Points on a hilly landscape, in no order, each with its height.
From any point a ball rolls to the lowest of the 6 points nearest to it. It stops when none of these is lower. Distance is the straight distance between rows; heights are no part of it.
(769) (h 46.6): [ 12  57 -40  21   7 -11 -18  -9 -17 -16]
(109) (h 17.7): [-15 -24   9 -22  15 -11   9  26  24  -2]
(510) (h 37.8): [-26  23  -9  26   2  -6   6  38 -31  21]
(214) (h 59.0): [ 12  12  -1   7 -16   6 -33  11  -6   4]
(127) (h 38.3): [ 30 -20  19 -43  29 -23 -22 -29  43 -46]
(150) (h 38.5): [  8  19 -11   2  -7 -14 -24   5   1  -3]
(581) (h 28.7): [ 10 -54  13 -10 -21  27  41 -47 -39  42]
(213) (h 18.1): [ 38 -35  27  -8 -44  38 -27 -31 -10  10]
(151) (h 40.8): [ 23  11  -9 -13   7 -21 -23 -19  25 -23]
(621) (h 57.1): [ 11  37 -26  12   7 -12 -24  -2  -6 -10]
(807) (h 20.9): [  0 -24  14 -17   5  -9  -4  20  19  -4]
(146) (h 36.3): [ 11  52 -36  11  10 -10   4 -37  10 -29]
(427) (h 40.0): [-33  -1 -14 -17  41 -32  33  19  24  -9]
(119) (h 57.0): [-26  31 -31   5  32 -37  36   3  11 -10]
(557) (h 14.7): [ 17 -58  30 -18 -26  37  18 -38 -13  24]
(163) (h 14.1): [-13   2   7  15 -15   5   2  21 -11  20]
(451) (h 5.7): [ 21 -37  27   0 -37  44   2 -27 -20  24]
(325) (h 14.2): [ -1 -52  28 -13 -22  35  31 -19 -16  26]
(729) (h 39.9): [ 31 -15  18  -3 -31  23 -40  -4   3   8]
(817) (h 41.7): [-33  31 -20  18  20 -26  22  31 -13  12]
(405) (h 15.1): [ 14 -54  38 -25 -19  25 -12  -7  13   5]
(720) (h 50.7): [-19  -4  16  30 -24  28  23   5 -46  38]
(711) (h 28.6): [-12  12 -16  -5  19 -25   4   7  13  -5]
(136) (h 55.5): [-20  43 -30  21  24 -30  20   5 -10  -2]
(744) (h 35.9): [-13 -24  15  13 -26  28  26   5 -31  34]
(832) (h 41.1): [  6 -15  16  14 -35  38  14 -12 -40  31]
(368) (h 20.7): [  9 -25  23 -14 -16   7 -19   6  17   5]
(660) (h 58.8): [ 10  52 -38  30   6  -2 -35   5 -34  -5]
(507) (h 11.2): [-15 -48  27 -28  11   9  17  25  18   4]
(558) (h 25.0): [ 12 -45  27 -47  25 -14 -12   0  41 -29]
(38) (h 52.8): [  4  26 -18  -7  22 -28   5 -20  20 -27]
(285) (h 16.3): [-16 -32  18  -9   0   4   8  26  11  10]
(142) (h 15.3): [ 21  23 -16  -4   7 -17 -33 -10  10 -15]
(166) (h 17.9): [ -4 -63  22 -16 -17  33  48 -31 -20  32]
(182) (h 37.7): [ 15 -16  20   7 -35  27 -15  -6 -19  20]
(398) (h 63.7): [ 17  60 -47  39   5   9 -43   9 -46  -9]
(444) (h 27.7): [ -8 -20   3 -27  28 -26   8   4  33 -24]
(190) (h 63.8): [  7  35 -15  -3  14 -10  28 -52  35 -40]
(818) (h 51.8): [ 27   5  -2 -27  17 -22 -15 -32  38 -36]
(790) (h 37.2): [ -9  64 -25  32   7  16  44 -51  27 -41]
(431) (h 30.6): [-31   4   3  19  -6   1  19  34 -22  28]
(313) (h 14.0): [ -4 -59  39 -25  -7  19   7   5  19   7]
(538) (h 28.2): [  3  -6  -1 -17  19 -24  -4  -3  31 -20]
(426) (h 58.9): [-17  40 -30   5  26 -25  40 -28  19 -30]
(782) (h 27.0): [  9  72 -48  28   9  -3   1 -37 -13 -31]
(154) (h 40.7): [-11   5 -13 -16  30 -34  13 -10  30 -26]
(170) (h 13.5): [ 23   6   5  13 -25  24 -40   7 -18  11]
(191) (h 17.8): [-19 -78  44 -48  25  29  26  22  23  -5]
(229) (h 26.5): [-23   6  -8  -3  21 -28  14  27  13   1]
(544) (h 65.2): [ 35  -1   7   3 -27  25 -52  -2  -9   3]
(712) (h 56.9): [-12  42 -27  21  14 -25   1  14 -13   2]
(793) (h 5.4): [ -9  11   2  22 -17  14  -8  25 -28  25]
(725) (h 40.4): [-29   8   9  36 -12  16  20  34 -43  35]
(682) (h 36.6): [ -1   3   9  18 -25  21 -14  11 -26  21]
(865) (h 31.2): [  5  -9   7  -3  -8  -5 -22  13   4   8]
(193) (h 43.0): [ -5  46 -26  11  15 -16  31 -40  18 -29]
(721) (h 43.4): [-11  36 -14  40  -5  10  -8  34 -47  19]
(794) (h 4.0): [ 16   6  -6  -9  -1 -14 -26   1  15  -8]
(169) (h 21.9): [  0 -52  32 -44  22  -6  -5  15  35 -17]
(153) (h 16.7): [-20 -46  23 -34  30  -4  13  26  30 -13]
(123) (h 59.6): [ -8  49 -35  14  17 -23  24 -16  10 -16]
(222) (h 21.0): [  1 -40  22   4 -27  32  28 -13 -25  27]
(815) (h 42.1): [-23  22 -10  16   6 -22   5  30 -11  14]
(386) (h 38.7): [ 19  -6   4 -23  12 -22 -20 -14  33 -22]
(117) (h 28.3): [-28  -6  11  15  -6   5  14  30 -20  25]
(688) (h 63.6): [ 23  41 -32  14   1  -5 -42  -4 -12 -11]
(348) (h 17.2): [ -5 -76  31 -30  -7  35  51 -19  -3  21]
(219) (h 68.6): [ 12  37 -18  26 -16  17 -42  11 -39   6]
(231) (h 41.3): [ 20 -24  15 -28  -1  -9 -39  -5  30 -15]
(521) (h 34.6): [ 15  -3   3  -2  -8  -2 -30   7   6   0]
(704) (h 23.3): [-11 -32  25   2 -18  16  11  13  -1  18]
(126) (h 9.2): [ -9  -6   1  -6   6 -18  -2  15  16  -3]
(4) (h 33.7): [ 27 -13  15 -15  -8  -4 -37   4  16  -9]
(837) (h 16.8): [  0 -36  24 -16 -14   8  -4  10  13   4]
(673) (h 43.9): [-32  28 -16  33   7 -18  14  42 -28  22]
(104) (h 57.8): [ -4  32 -19  20   2 -16 -13  16 -15   7]
(739) (h 7.2): [  2  72 -40  30   7   0  23 -44   7 -35]

Two balls start at each pair of points below. Name the first point that both come to, or write none.
(405) / (704) | none
(660) / (123) | (739)
(127) / (837) | (507)

Call two points neighbours if one is among the 6 nearest of the other. Go from one point of each pair to the other, from neighbour to neighbour, staying as low as possible. Name the highest point that can't be avoided.
(451) / (794) | (865)
(793) / (126) | (704)
(507) / (170) | (521)
(451) / (739) | (38)
(126) / (451) | (285)
(507) / (451) | (405)

For each start below, name the point where the ball stops.
(368) | (507)
(190) | (739)
(688) | (794)
